A landscape with many peaks, sampled at points; each row gives a point and its height.
A climber steps from a point to the highest of its 2 nearest points, and stops where none of them is higher. Distance is the straight distance between rows; heights are no part of it.
j_905 h=363: [119 168  96  88 147 150 125 133 120  87 197  84  90 122 163 179  96 126
 118  67 194 138 184 110 139 136 125 127  74]
j_517 h=183: [154 178  91 113 159 117 117 131 161  94 156 152 102 103 119 120 156 113
 177 124 191 114 143 108  90  47  94 113 151]
j_901 h=166: [126 182 137 109  73  97 124 144 174 139 108 146 165 124  85 105 184 121
 171 111  81 131 113  96 160 122 121 129 158]
j_973 h=443: [127 163  94 134 152 102 159 141  75  80 142 107 103 116 162 131 122  78
 119  68 174  94  79 127 160 159 150  99 118]
j_14 h=144: [140 153 131 102  73 126 137 156 182 151 129 168 161 121  89 122 150 109
 165 162 112 168 125  82 137  79 116 131 139]
j_926 h=13: [131 149 117 108 144 148 179 115 134 123 194  50 120 163 121  69 153 119
  77 104 166  79 111  86 151  94 142 127  67]
j_941 h=465: [115 145  81 151 164 126 150  86 103  79 160  63 134 112 215  99 149 132
 119  68 165 140  84  94 142 123 141 108  97]
j_131 h=325: [156  86 133 193 131 135 143 111 125 148 126 191 159 120 100 143 120 147
 190 147 137 162 115 147 140  95 126 159 196]
j_194 h=204: [100 162 163 177  96 117 126 129 127 116  80 154 161  92 131  99 162 115
 160  97  94 130 123 158 118 123 140 126 158]
j_611 h=521: [119 141 139 147 124  88 164 149 101 126  81 139 139 144 110  61 192 103
 130 106 133  74 101 158 130 133 121 133 176]
j_142 h=225: [ 66 118 166 144 114 107  85  94 148 128 145 142 118 120 104 116 111 197
 125 150  19 142  93 138  98 189 116 134 165]
j_721 h=187: [ 89 125 139  73 113  96  69 157 172 174 126 150 128 121 115 199  89 149
 121 111  74 108 145 134 116 119 137  88 108]
j_357 h=59: [153 178 130 115 168 111 146 140 132  87 164 130 110  94 132  80 150  62
 164 113 173 121 127 125 113 107 121 115 133]
j_763 h=229: [132  58 155 135 105 136  88 136 129 136 122 141 144 141  91 183  66 173
 139 214  80 182 119 120 147 133 133 147 113]
j_42 h=176: [ 88 152 162 164  75  96 123 114 151 124 116 174 153 120  89 112 158 174
 173 137  67 138 121 144 144 162 114 150 213]
j_515 h=390: [125 150  93 105 150 157 136 118 117  93 163  84 102 127 194 157 105 131
 119  64 179 162 158 108 135 165 121 128  82]
j_233 h=505: [136 150 125 102 121 145 123 172 144 138 150 172  97 118  89 139 110  91
 126 170 159 129 173 122  92  86  96 108 114]
j_122 h=447: [137 148 126 108 136 112 134 166 121 138 122 127 123 123 127 142 127  72
 115 100 126 112 112 141 135 149 134  94 122]
j_816 h=198: [151  36 133 180 122 163 132  94  92 129 133 125 161 159  89 135  90 175
 131 186  86 158  95 125 177 147 136 172 128]
j_263 h=270: [ 97  70 158 124 127 121  82 112 136 149 102 148 136 123 162 178  80 178
 104 143  58 129 135 158 122 197 162 141 126]
j_783 h=108: [122  69 158 186 142 114 107 137 104 145 101 210 135 114 113 159  70 160
 130 169 119 136 128 199 137 153 147 144 166]
j_153 h=423: [103 111 161 123  99 147 121 123 111 148 122 110 159 138 101 101 134 134
  99 173  58 124 123 135 121 161 125 131  97]
j_669 h=127: [105 184 151 134 100  71 147 157 138 123 115 127 144 128  66  56 192 105
 142  93 107  56 111 121 171 133 136 113 131]
j_202 h=409: [137 182 106 104 171  89 144 143  85  66 163 110  87 121 142  99 122  64
 134  81 196  91  86 136 153 155 135 113 131]
j_850 h=464: [131 148 128 128 129 103 147 156 114 130 104 125 135 132 118  98 162  79
 120 102 119  92  94 145 134 146 128 108 141]
j_237 h=494: [143  96  97 138 137 175 156  67 115 120 128  65 131 158 194  69 142 181
  96 122 156 167 141 115 117 150 116 155  92]
j_874 h=438: [120 102 125 115 136  96 102 173 138 170  93 187 101 136 119 189  95 135
 119 148 143  98 149 168  99 127 115 106 163]
j_577 h=302: [148  83 135 176 107 115 157 116 111 143 129 174 171 143  88 109 157 149
 180 144 112 145 101 141 149 119 127 166 207]
j_177 h=159: [105 124 161 170  99 107 103 121 151 144  97 186 153 121 101 147 128 156
 164 132  87 134 103 161 137 154 131 146 203]
j_213 h=275: [130  75 128 173 126 188 161 104  76 125 108 119 139 143 136  97 126 170
  78 176 107 125 130 152 131 172 136 170 112]
j_500 h=365: [156  99 129 106 127 161 132 150 108 133 143 155 117 133 113 157  99 118
 122 200 120 169 133 130 113 133 110 147 127]
j_716 h=84: [139 187 130  94 153 100 119 181 134 110 169 143  68 106  87 121 100  66
 131 108 202 100 159 136 123  99 123  96 114]
j_503 h=415: [142 147 116 144  99  95 130 156 167 162  83 197 137 137  91 153 127 147
 177 152 159 133 131 138 138  98 104 131 207]
j_260 h=476: [113 139 136 113 137  77 107 179 140 161  78 178 118 120 117 161 109 116
 132 121 139 100 132 175 113 137 120  93 162]
j_689 h=298: [134 171 161 150 112 104 121 148 127 132 152  76 144  87  95 125 116  80
 133  83 132 123 120 109 155 112 180  86  73]
j_116 h=304: [147 150 103 122 160 146 160 120 108  88 165  96 121 129 165  95 157  84
 119 100 154 116 105 125 120 143 127 122 121]
j_189 h=587: [124 144 140 128 123  69 142 166 116 147  70 156 141 142 102  78 162 110
 135 120 131  99  97 159 137 158 116 129 191]
j_477 h=315: [137 113 126 110 140 171 189 106 115 124 169 103 132 169 116  74 174 134
  94 176 131  92 122 107 107  97 107 168 112]
j_201 h=510: [113 122 115  95 131 116 124 158 128 157 130  95 112 134 163 198  89 116
  90  71 123 134 149 122 158 154 145 101  85]
j_704 h=424: [133 156  93 112 166 162 131  98 120  72 173  90 122 120 207 133 134 129
 131  87 174 152 134 119 113 154 124 131 105]
j_35 h=151: [135  63 137 151 143 148 114 136 107 146 111 174 111 121 123 198  67 158
 115 187 116 140 156 159 120 148 134 145 129]
j_533 h=203: [125 159 130  95  98  79 171 155 143 128 106 148 136 170  69  72 222 132
 140 110 119  42 106 102 164  88 117 139 156]
j_957 h=441: [134 163 140 101 157  76 147 181 104 129 130 130 101 129 105  63 130  57
 106 118 161  96 113 154 136 160 122 104 139]
j_995 h=96: [ 98  72 174 196 127 116  93 116 109 125 116 202 153 113  99 137  79 177
 142 170  75 140 109 192 153 170 150 154 161]
j_151 h=138: [ 90 188 158 117  93  58 129 160 150 138 121 147 147 122  73  56 176 121
 136 119  84  78 121 142 158 164 120 110 147]
j_493 h=522: [118 148 141 115 132  57 111 175 133 153  63 167 132 129 116 122 131 112
 139 117 129 109 100 170 130 160 121 108 182]
j_375 h=440: [131 137  98 137 139 137 153  99 110 110 143  50 140 136 182 100 140 111
 114  74 154 135 101  97 141 126 143 105  87]
j_972 h=499: [111 163  86 131 189 118 125  77 112  54 195  75 135  99 214  99 172 136
 124  91 171 128  91 105 136 130 131 119 106]
j_748 h=199: [135 169 131 155 137 121 126 122 139 120 130  89 148  80 132 131 131  94
 166  76 150 137 125  91 123  59 151  86  81]
j_920 h=555: [123 145 138 101  99 127 116 180 157 160 129 180 129 114  85 148 111 107
 129 178 125 137 157 120 111  96 106 100 110]
j_345 h=344: [128 131 114 109 146 178 189 105 125 128 158  80 127 177 136  84 159 144
  73 143 147  84 123 109 121 115 109 150  87]
j_48 h=525: [ 99  70 161 179  98 170 129  68 100 132 108 107 164 163 102 105 128 194
 110 162  74 121 110 147 137 137 139 179 134]
j_936 h=445: [143  96 101 143 130 180 141  79 116 115 110  85 118 133 209 100 117 175
 105 104 160 197 160 122 121 169 126 154  89]
j_456 h=405: [131 127 141 144 121 133 128 139 128 142  92 143 145 120 137 144 136 102
 136 117 108 130 112 152 116 140 132 122 151]
j_115 h=235: [ 97 131 154 164 104 156 122  94 114 124  90  82 164 126 157  96 143 121
 113  87  90 132 116 144 125 132 152 123 105]
j_336 h=397: [134 105 108 139 144 188 137 110 117 111 109 115 102 124 201 162 100 159
 102  98 158 178 175 130 118 170 130 152 102]
j_473 h=260: [128  97 130 125  99 143 124 111 138 159 102 109 156 176 118 134 152 135
 114 122  82 116  80 123 134 143 130 145 162]
j_683 h=76: [147 201 125 126 150  78 135 177 147 110 138 145  91  91  85  97 124  67
 168 105 201 104 142 115 140  85 128  93 119]
j_145 h=383: [109 137 167 105  96 131 117 148 133 155 140 129 160 120  90  99 127 103
 117 169  63 138 133 122 125 146 127 113  90]
j_702 h=261: [121 129  93  93 136 179 107 129 115 114 164 130  70 138 131 179 105 129
  99 133 160 107 211 126  88 108  97 131 106]
j_120 h=205: [ 98  54 156 110  99 124  80  74 126 143  98  93 131 157 138 135  72 212
  90 181  60 148 131 129 152 200 141 152 102]
j_530 h=347: [147  98 140 174 122 146 125 121 139 150  97 176 146 125 115 164 116 134
 163 139 131 148 116 148 117 108 131 146 180]
j_688 h=290: [133 122 105  73 134 178 110 146 111 112 165 152  74 131 111 176  91 131
 101 185 151 135 194 126  95 110  94 144 105]
j_462 h=407: [160 129 124  93 136 178 134 128 124 123 157 134 116 125 128 142 111 103
 128 172 134 172 148 113  93 112 108 142 111]
j_231 h=119: [144 185 132 123 110  54 148 175 143 118 119 134 133 118  71  62 172  75
 152  94 130  84 103 108 184 125 145 109 128]
j_532 h=506: [155 129 101 152 161 136 136 121 126 103 100 146 111 120 171 156 136 112
 153  93 168 134  99 151 104 102 129 133 186]
j_882 h=253: [112 113 127 156 116 172 158  92 106 132 105  72 154 151 165  85 150 141
  89 106 116 118 126 130 125 139 140 135  92]
j_676 h=369: [125 124 152 140 115 112 134 154 114 149 103 160 149 124 109 109 137 100
 128 156 102 127 118 163 117 157 119 126 156]
j_839 h=143: [170 105 114 131 143 163 137  90 135 137 138 110 144 126 155 134 135 127
 149 140 134 182 118 111  96  92 123 149 146]
j_728 h=247: [133  70 132 108  99 155 118 101 119 161 103  94 140 172 140 136 103 160
  88 167  90 157 124 116 146 172 132 151 104]
j_947 h=300: [124  66 149 120  97 142  97  72 140 156  62 100 118 143 172 165  63 177
 107 135 120 187 187 126 153 164 135 149  91]
j_573 h=214: [141  50 151 175 121 141 110 128 105 122 133 146 156 141  75 164  71 172
 154 200  84 171 107 131 177 140 133 155 122]
j_60 h=192: [ 72 167 159 144  77 103 118 110 153 126 131 146 138 128  79  96 174 174
 149 128  45 119 113 124 132 166 100 138 193]
j_449 h=184: [133 154 120 134 107 132 107 136 171 146  89 130 140 114 115 170 134 114
 170  92 131 125 122  97 116  69 124  98 130]
j_460 h=92: [125 170 127  83 139  81 117 203 142 151 142 167  86 112  83 130 100  83
 111 127 179 102 163 142 119 101 113  78 116]
j_571 h=158: [165 129 119 141 132 139 146 124 147 137 130 150 144 114 123 133 152 114
 174 144 137 160 123 115  99  82 108 137 167]
j_432 h=498: [137 172  91  96 184 133  98  95 135  57 170 124 122 110 186 156 149 126
 162 110 193 116 121 150  96 107 114 135 152]
j_802 h=226: [130 109 113  71 143 144 128 163 119 151 139 141  94 124 144 190  85 122
  83 153 117 140 181 132 117 145 119 124  93]
j_505 h=237: [122 125 133 144 123 128 174 117 115 128 110 110 155 151 118  82 207 128
 129 108 112  66 102 123 120  95 125 140 151]
j_174 h=175: [139 172 121 109  90 108 107 141 183 143  90 136 153 121  98 147 155 117
 181  89 102 138 100  87 151  87 124 113 144]
j_283 h=120: [108  80 149 171 140 101 103 152 114 160  93 211 118 123 105 166  71 168
 131 176 143 114 152 195 107 134 126 126 166]
j_158 h=249: [168 101 119 125 147 170 162 105  86  95 182 130 126 148 118  85 145 126
 122 198 134 146 118 139 108 147 106 180 147]
j_482 h=376: [129 110 135 149 130 143 114 138 139 152  84 160 126 127 139 188 109 118
 132 123 126 127 128 155 108 127 133 121 158]
j_334 h=273: [124  79 127 101 123 145 119 129 134 165 101 113 122 149 172 181  91 144
  89 123 101 153 146 128 140 181 138 135 109]
j_436 h=39: [141 172 121 102 176 130 132 105 135  60 236  80 112 111 153  65 155  81
 135 112 166 102 118 113 138 135 146 129  96]
j_195 h=310: [132 161 155 136 128 100 128 168 110 134 166  77 126  90 110 154  98  86
 100  86 141 119 139 125 157 138 184  84  63]
j_386 h=281: [131  78 136 113 111 163 103  93 131 159  83 101 110 136 151 178  65 161
 110 156 129 180 196 115 130 126 125 138  82]
j_583 h=135: [143 180 132 105  95 120 136 165 183 144 139 154 146 100  85 111 148  87
 161 130 133 145 142  83 142  73 128 105 115]
j_33 h=287: [142  81 121 108 128 138 144 152  95 145 135 147 125 161 124 131 120 129
  81 189  99 124 106 154 130 185 120 146 140]
j_455 h=350: [150  64 121 143 123 183 133  90 113 136  91 109 112 132 176 145  82 184
  97 142 139 192 165 121 143 182 138 167 106]
j_322 h=366: [126  92 133  79 110  83 114 184 129 161 132 187 141 148 109 142 109 132
 113 197  84 136  95 159 126 160 125 126 151]
j_792 h=356: [132 153 160 111 114 139 122 154 139 156 144 115 143 103  99 116 116  78
 120 137 103 143 149 118 128 123 136 102  78]
j_994 h=295: [104  82 144 126 118 135 101 115 138 154  87 119 134 148 175 173 104 157
  86 106  81 130 124 146 137 199 155 132 127]
j_919 h=278: [124  89 145 182  97 131 152  95 113 136 119 146 174 151 100  98 187 169
 160 121  88 115 101 136 134 110 138 170 196]
j_667 h=472: [110  90 154 150  98 167 132  89 106 149 108  94 161 160 112 101 135 160
 106 167  72 128 122 134 124 146 126 155 110]
j_118 h=68: [151 194 124 132 173  71 146 151 138  81 147 139  98  81 117  68 150  69
 188 101 195 112 129 111 136  89 126 107 131]
j_585 h=306: [112 167 162 133 107 117  98 134 141 146 129  83 150  96 100 147 104 101
 132  79 111 136 136 116 142 111 158  81  73]
j_463 h=83: [136 168 145  91 149  92 131 184 127 139 119 173  95 122  98  95 105  86
 132 158 189 133 155 146 102 126  92 118 160]
j_88 h=475: [118 138  91 132 140 121 156 148  91 109 132  90 114 140 176 148 125  99
  97  58 155 102  87 122 162 175 145 100 109]
j_718 h=218: [115 138 149 175 114 141 131 112 125 120  92 117 171 100 153 100 166 111
 153  91  98 141 112 135 112 100 147 124 131]
j_138 h=450: [140 175 127 128  86  69 142 156 166 149  72 188 154 128  99 120 150 139
 188 149 147 138 143 127 160 115 110 141 209]
j_797 h=294: [163  78 124 168 133 165 155 103  96 132 139 139 151 141 121 117 134 134
 141 166 111 161 107 140 122 131 127 167 162]
j_664 h=324: [138 170 129 125 145 113 135 168 108 111 183  95  91  93 116 164  91  79
 110  83 181 113 150 118 146 116 160  91  78]
j_876 h=251: [139  84 114  71 130 142 129 157 117 158 132 132 109 146 155 173  95 134
  75 160  96 156 146 126 140 181 127 137 104]
j_904 h=340: [113 169 104 123 150 130 133 152  99  96 189  95  74 103 135 187  85 103
 110  72 196 104 180 120 135 113 142  98  79]
j_829 h=169: [ 91 190 153 108 104  77  93 165 172 153 116 168 144  94  93 134 126 129
 152 119  85 108 130 151 131 153 125  84 139]
j_752 h=404: [119  85 108 128 111 105  92 176 140 173 113 200  97 153  89 178  96 156
 118 177 148  95 160 148  98 106  99 109 166]
j_989 h=530: [140 173 114 137 160  60 163 151  95  85 115 126 110 109 117  57 166  68
 159  85 169  88  91 119 153 122 134 113 138]
j_86 h=217: [115 143  73 125 129 144 101 145 109 107 164 119  66 137 113 162 124 106
 107  87 176  73 186 116  96  86 106  85 115]
j_834 h=32: [153 175 110 111 178  95 127 118 131  61 228  85 105  99 134  77 159  78
 154 102 170  98  89  93 154 109 158 125 107]
j_691 h=101: [132 176 145 103 127  82 124 195 145 153 125 159 119 100  92 121 118  74
 130 124 145 112 139 140 136 123 126  81 115]
j_286 h=563: [152 143  88 128 177 150 117  99 129  83 142 138 105 126 179 169 133 134
 155 101 186 131 117 153  90 106 118 141 180]
j_393 h=154: [ 83 179 163 112  94  61 112 161 156 148 126 173 154 107  93  82 141 135
 144 157  74 110 131 157 133 179 111 102 153]
j_69 h=190: [ 73 136 177 174 106 142  74 113 154 136  86 163 135  95 127 166 102 159
 137 118  79 135 150 164  96 130 139 120 139]
j_54 h=512: [148 143  91  96 171 134 123  73 143  97 185  53 136 128 198 100 150 132
 124 103 159 170 116  91 122 114 117 125 101]
j_440 h=625: [168 182  98 138 150  38 155 151 127  82 135 130 118 104  99  74 182  89
 189  86 151  98  84  74 182  86 152 119 111]
j_299 h=502: [136 114 134 108  99 159 113 149 148 157 128 155 132 133  93 167 101 126
 139 187 117 170 146 101 108  81 109 127 110]
j_253 h=211: [122 119 131 101 132 135 114 167 129 164 122 156 107 123 125 186  93 114
 103 146 118 122 170 143 103 122 117 102 106]
j_739 h=355: [141 106 117 149 145 172 143 124 109 123 106 138 107 130 185 166 108 127
  99 111 141 152 140 156 118 169 139 142 136]
j_860 h=24: [145 165 113 115 169 106 158 132 123  74 215  83  88 133 112  51 170  82
 122 103 174  56  86 103 159 111 153 129 110]
j_128 h=577: [150 183 106 143 167  25 160 148 112  76 105 142 111  99 115  48 178  87
 193  86 172  98  98  95 169 100 136 118 135]
j_410 h=335: [135 132 149 122 114 156 126 115 124 153 117  90 151 115 134 120 113  98
 124 129 105 165 149 116 118 122 135 115  79]
j_29 h=678: [174 170  86 119 160  62 145 133 133  82 178 102 112 104 107  89 177  91
 166  92 147 109  62  53 178  72 159 119 101]
j_846 h=483: [141 162 124 116 153  84 164 163 108 107 137 114 101 140 100  51 162  61
 120 106 163  71  94 130 148 135 128 114 134]
j_406 h=134: [130  75 123 162 147 140 113 143  99 146 116 195  86 134 102 180  74 157
 118 178 155 116 169 176 100 122 112 136 157]
j_205 h=280: [122  89 151 137 102 152 100  89 145 156  91 107 154 154 138 155 115 143
 123 119  83 152 102 127 130 153 142 147 148]
j_612 h=317: [112 142 156 129 109 145  98 112 138 157 105  83 143 111 130 159  92 113
 128  93 115 153 164 123 123 105 142  92  69]
j_204 h=299: [121  96 156 171 100 153 115  89 130 144  96 125 171 137 127 126 139 144
 146 122  80 152 104 138 122 131 143 157 163]
j_380 h=219: [112 140 143 117  97 117 169 131 134 140 113 130 153 168  79  93 214 147
 137 119 100  56 103 110 135  89 114 147 156]
j_958 h=264: [136  71 137 128 115 169 106 113 124 156 103 129 117 131 122 194  68 162
 121 186 118 170 170 114 120 115 126 143 101]
j_794 h=191: [137 164 107 150 134 124 121 127 159 127 106 117 141  94 130 148 147 113
 182  86 150 124 125  87 112  40 127  89 111]
j_486 h=246: [ 77 102 170 128 122 115  75 100 148 136 122 143 131 120 132 149  97 177
 120 140  34 136 112 153 105 191 139 131 145]
j_119 h=311: [152  66 114 154 126 194 152  95  81 123 116 104 123 134 151 112 105 180
  90 173 121 168 141 128 140 184 134 175 108]
j_124 h=567: [175 141  94  90 163  78 152 125 149  95 169 132 125 121 130  66 234 112
 159 120 130 124  97  76 134  74 113 136 168]
j_756 h=243: [115  95 124  91  91 148 125 108 143 168 111  88 147 207 119 131 138 155
  81 136  85 106  84 115 143 140 124 144 126]
j_409 h=98: [127 179 147  98 131  57 139 196 144 156  90 169 124 121  96  68 125  92
 143 149 173 135 141 129 138 134 106 115 168]
j_215 h=208: [117 168  84 128 149 144 108 127 115  87 172 105  82 113 129 163 119 107
 134  82 195  85 166 111  97  72 121  88  98]
j_167 h=353: [126 147 127 154 152 164 138 131 109 104 115 130 113  94 173 142 117  95
 123 100 157 141 156 151  94 112 133 112 106]
j_501 h=283: [150 106 120  98 128 172 168 120 102 111 181 120 121 164 108  74 156 113
  95 201 123 124 116 112 112 130 105 172 120]
j_27 h=546: [154 156  99 110 162 113 129  86 135 101 194  41 131 112 169  99 133 109
 130  88 172 161 105  76 144  88 141 102  80]
j_370 h=262: [173  99 111 131 151 175 149 104  94 110 156 139 121 139 138 134 115 132
 128 171 136 165 123 148 111 155 118 170 156]
j_738 h=411: [127 139  93 133 147 163 160  97 110  98 164  58 126 147 189  80 144 139
  95  81 166 138 127 104 128 160 127 127  75]
j_497 h=186: [118  49 146 110 114 133  93 109 115 147  97 116 133 129 144 171  63 195
 100 189  69 158 147 128 155 189 150 151  98]
j_464 h=242: [147  84 112 186 140 194 166  80  86 116 126 114 143 133 170  80 141 169
  90 146 125 154 128 149 116 142 143 176 123]
j_488 h=228: [109  63 136 162 106 153  76 119 145 165 103 159 113 143 102 204  82 174
 120 166 111 116 174 122 100 104 128 124 127]
j_246 h=171: [166 156  96 130 150 119 137 128 162 120 133 159 123 104 128 134 166 119
 185 130 170 141 130 106  93  54  98 123 170]
j_999 h=197: [ 98  98 133  98 120 123  84 155 150 174 112 150 115 127 126 205  88 147
 107 136  90 106 177 137 104 115 128 100 101]
j_556 h=117: [156  83 104 147 153 198 125  81 123 124 127 132 104 131 168 178  83 168
 124 136 164 173 165 128 104 123 126 161 132]
j_744 h=588: [ 98  83 166 174 105 164 157  79 102 139 120 122 168 169  87 111 161 198
 120 156  85  91 112 145 128 106 129 179 149]
j_366 h=547: [139  90  97 148 150 166 165  56 121 128 141  67 146 164 180  75 170 188
  94 136 146 141 123 116 109 111 115 162 119]
j_76 h=257: [119 102 145 166 110 127 175 104 107 130 111 137 164 149 108  87 216 162
 143 119 106  79 113 136 118  87 128 162 181]
j_993 h=677: [101  98 159 164 127 173 187  77 108 141 110 111 168 162 124 112 176 196
 111 138 116  82 122 146 114  74 133 181 135]
j_269 h=462: [129 104 148 157 105 157 113 140 134 149 114 166 141 118  91 171  96 145
 153 192 118 155 157 124 101  99 111 131 120]
j_241 h=446: [127 164  99 101 192 118 122  84 124  49 205  94 140 120 192  80 196 124
 130 114 165  97  98 133 124 142 123 141 134]
j_960 h=320: [138  69 123 126 103 153 124  82 134 149  68  88 109 146 191 133  82 174
 104 112 144 196 181 120 153 178 124 150  80]
j_220 h=215: [110  82 154 169 112 158  80  95 160 157  82 154 133 132 128 203  84 160
 131 124 113 131 143 135 109 111 146 139 149]
j_527 h=236: [123 129  83 114 129 157  96 137 111 112 158 146  64 144 102 144 124 114
 112 136 177  85 198 137  68  99  88 108 135]
j_627 h=581: [150 171  92 109 173 122 121 106 136  87 182  79 118  98 163 141 133 101
 152  84 174 141 102  83 128  80 134 102 101]
j_430 h=209: [ 57 159 165 143  99 111 100 101 152 127 140 129 120 120  87  95 146 178
 130 125  26 135 105 126 106 172 102 124 168]
j_287 h=421: [111 106 159 160 115 162 104 128 125 152  90 151 136 103 123 169  93 144
 128 160 101 143 168 148  95 121 131 122 106]
j_262 h=110: [136 181 149 102 117  59 139 193 149 144 121 156 128 112  81  64 145  72
 136 126 141 110 123 129 166 140 129 102 138]
j_50 h=155: [141 147 130  98  72 111 148 144 165 143 133 146 169 136  88  85 192 111
 161 135  93 146 109  76 151  90 122 139 151]
j_967 h=321: [119  98 127 150 125 151 129 125 121 137  86 118 135 146 180 157 124 124
  92  90 108 126 110 152 129 176 150 128 138]
j_137 h=449: [ 92 175 141  92  75  49 102 169 183 150 118 200 152 127  93 126 121 169
 160 183  95 137 121 144 154 157 108 122 192]
j_91 h=384: [129 116 117 136  97 105 108 171 166 170 100 205 121 150  79 173 107 152
 151 174 156 121 135 137 120  99 101 118 186]
j_445 h=378: [118 146  98 120 150 171 181 102 121 105 171  60 121 169 162  77 155 156
  78 100 178  92 129 105 128 144 113 136  67]
j_563 h=224: [126  48 139 127  90 152 111  67 117 148  76  84 133 163 148 121  81 197
  89 173 102 164 143 123 165 188 134 159  96]
j_557 h=539: [ 97 107 119 105 119  99 124 144 128 158 120  74 120 147 182 180  91 143
  81  52 121 142 149 116 180 190 146 106  74]
j_574 h=501: [112 183 141 109  76  49 127 158 163 148  86 182 155 135  92  98 154 147
 167 152 107 126 127 137 170 157 110 133 207]
j_759 h=207: [116 163 142 163 121 130 128 128 131 120 103 106 159  87 138 128 136  91
 159  78 124 130 123 120 123  97 148  94 102]
j_185 h=245: [115  64 155 132 109 140  79 130 140 153 110 154 129 132  99 207  63 182
 130 201  88 150 155 122 121 118 129 136 109]
j_49 h=326: [140 105 120  65 133 106 130 182 115 156 135 163 115 153 128 138 114 102
  85 166 104 124 109 159 127 171 121 117 137]
j_249 h=322: [133  80 156 192 120 166 116  96 123 143 101 158 159 120 126 151 103 148
 145 141 100 163 118 154 125 127 152 161 153]
j_804 h=470: [137 128  82 112 161 152 124  70 137  92 170  66 131 138 221 108 147 171
 124  94 173 183 127 107 113 154 113 143 107]
j_907 h=188: [ 84 144 177 186  97 141  91 115 143 120  82 166 147  95 133 130 128 146
 144 106  73 144 119 173 110 136 144 136 161]
j_67 h=621: [168 156  82  96 178  65 142 123 142  76 179 111 112 117 127  73 218 102
 156 100 137 105  73  64 158  70 127 128 132]
j_852 h=131: [163 113 105 128 151 179 128 104 133 124 139 132 115 132 156 173 112 130
 139 132 160 161 133 129  91 110 120 147 152]
j_877 h=18: [140 155 122 122 149 126 176 134 137 101 214  62  99 146  98  63 161 102
  92 105 171  55  94  88 166  85 166 130  81]
j_832 h=323: [145 109 119 116 139 168 123 145 108 124 143 169  89 125 106 172  90 128
 122 193 150 142 175 144  87 116  96 136 126]
j_87 h=277: [144 122 111 136 139 168 157 114 107 121 130  93 131 138 170 107 143 108
 103 112 130 136 118 128 115 152 131 132 117]
j_719 h=179: [ 92 169 150 109 107 102  75 151 173 156 112 141 131 105 101 176 109 132
 142  96  82 114 128 135 127 131 132  83 122]
j_425 h=49: [145 182 132  95 177 122 125 124 125  61 207 113 103  98 144  76 138  65
 156 114 182 110 135 138 120 132 136 124 117]
j_930 h=385: [119 129 147 153 131 168 127 131 112 137  95 132 130  94 153 154 104 113
 113 128 118 149 172 154  98 127 140 117  92]
j_830 h=456: [153 163 124  83 142 161 125 143 141 110 178 153  99 116 112 127 118  85
 140 157 165 142 158 122  90  94 103 128 118]
j_974 h=594: [128  91 128 152 141 164 185  71 114 139 130  85 161 167 148  89 185 178
 104 139 127 103 121 120 108  80 122 166 130]
j_30 h=168: [123  46 150 141 139 127  97 131 109 138 109 163 131 112 131 194  59 187
 119 198  77 141 145 154 142 174 156 148 115]
j_779 h=227: [117  74 127  93  82 146 120  81 140 169  94  69 140 209 141 118 114 175
  76 140 105 135 117 118 156 160 119 144 101]
j_110 h=507: [ 99 118 100 128 122 117 143 145 107 132 119  79 121 147 185 165 113 125
  85  45 139 121 109 111 179 189 151 102  91]
j_266 h=624: [162 165  95 119 158 100 141 122 127  98 162  84 130 101 138 110 154  84
 153  80 151 124  81  76 147  85 146 104 107]
j_11 h=444: [139 174 102  98 197 101 108  93 125  46 177 116 129  99 184 108 181 109
 161 113 175 115  93 141 113 118 120 136 160]
j_301 h=196: [140 173  91 128 153 135 121 139 136 100 143 131  93 109 124 153 129  99
 155  95 188  97 143 113  96  64 111  89 121]
j_885 h=202: [ 84 111 168 155 107 153  71  91 155 145  73 120 133 120 149 186  86 152
 124  97  98 142 156 141 107 119 148 123 118]
j_660 h=329: [135  97 138 154 114 144 157 128  99 144 118 142 152 148 109 102 156 120
 118 160 102 121 106 150 117 147 124 150 158]
j_910 h=327: [136 159 120 141 157 139 151 135 104  95 137 110 120 102 165 120 130  76
 126  90 155 125 122 137 118 130 138 107 111]
j_782 h=481: [135 137 110  91 140 132 128 164 124 143 131 116 104 131 147 189 105  90
 103  92 136 127 134 129 135 137 131  99 112]
j_298 h=406: [116 136 137  86  84  78 112 185 162 161 121 200 151 137  88 133 123 130
 136 186  97 144 105 142 142 137 113 121 166]

For each start below, name the point where the climber stops.
j_664 -> j_29
j_527 -> j_920
j_115 -> j_920
j_783 -> j_728
j_158 -> j_972
j_585 -> j_993

Call two points neighbours if one is among the 2 nearest of the other. Go from one point of each pair to the other, from neighbour to neighbour, staying as high as possible. Name the lowest point that can't be avoided.
j_574 and j_728 -> j_779
j_286 and j_972 -> j_11
j_530 and j_286 -> j_158
j_456 and j_189 -> j_33
j_557 and j_574 -> j_91
j_557 and j_189 -> j_122
j_455 and j_920 -> j_907
j_29 and j_993 -> j_689
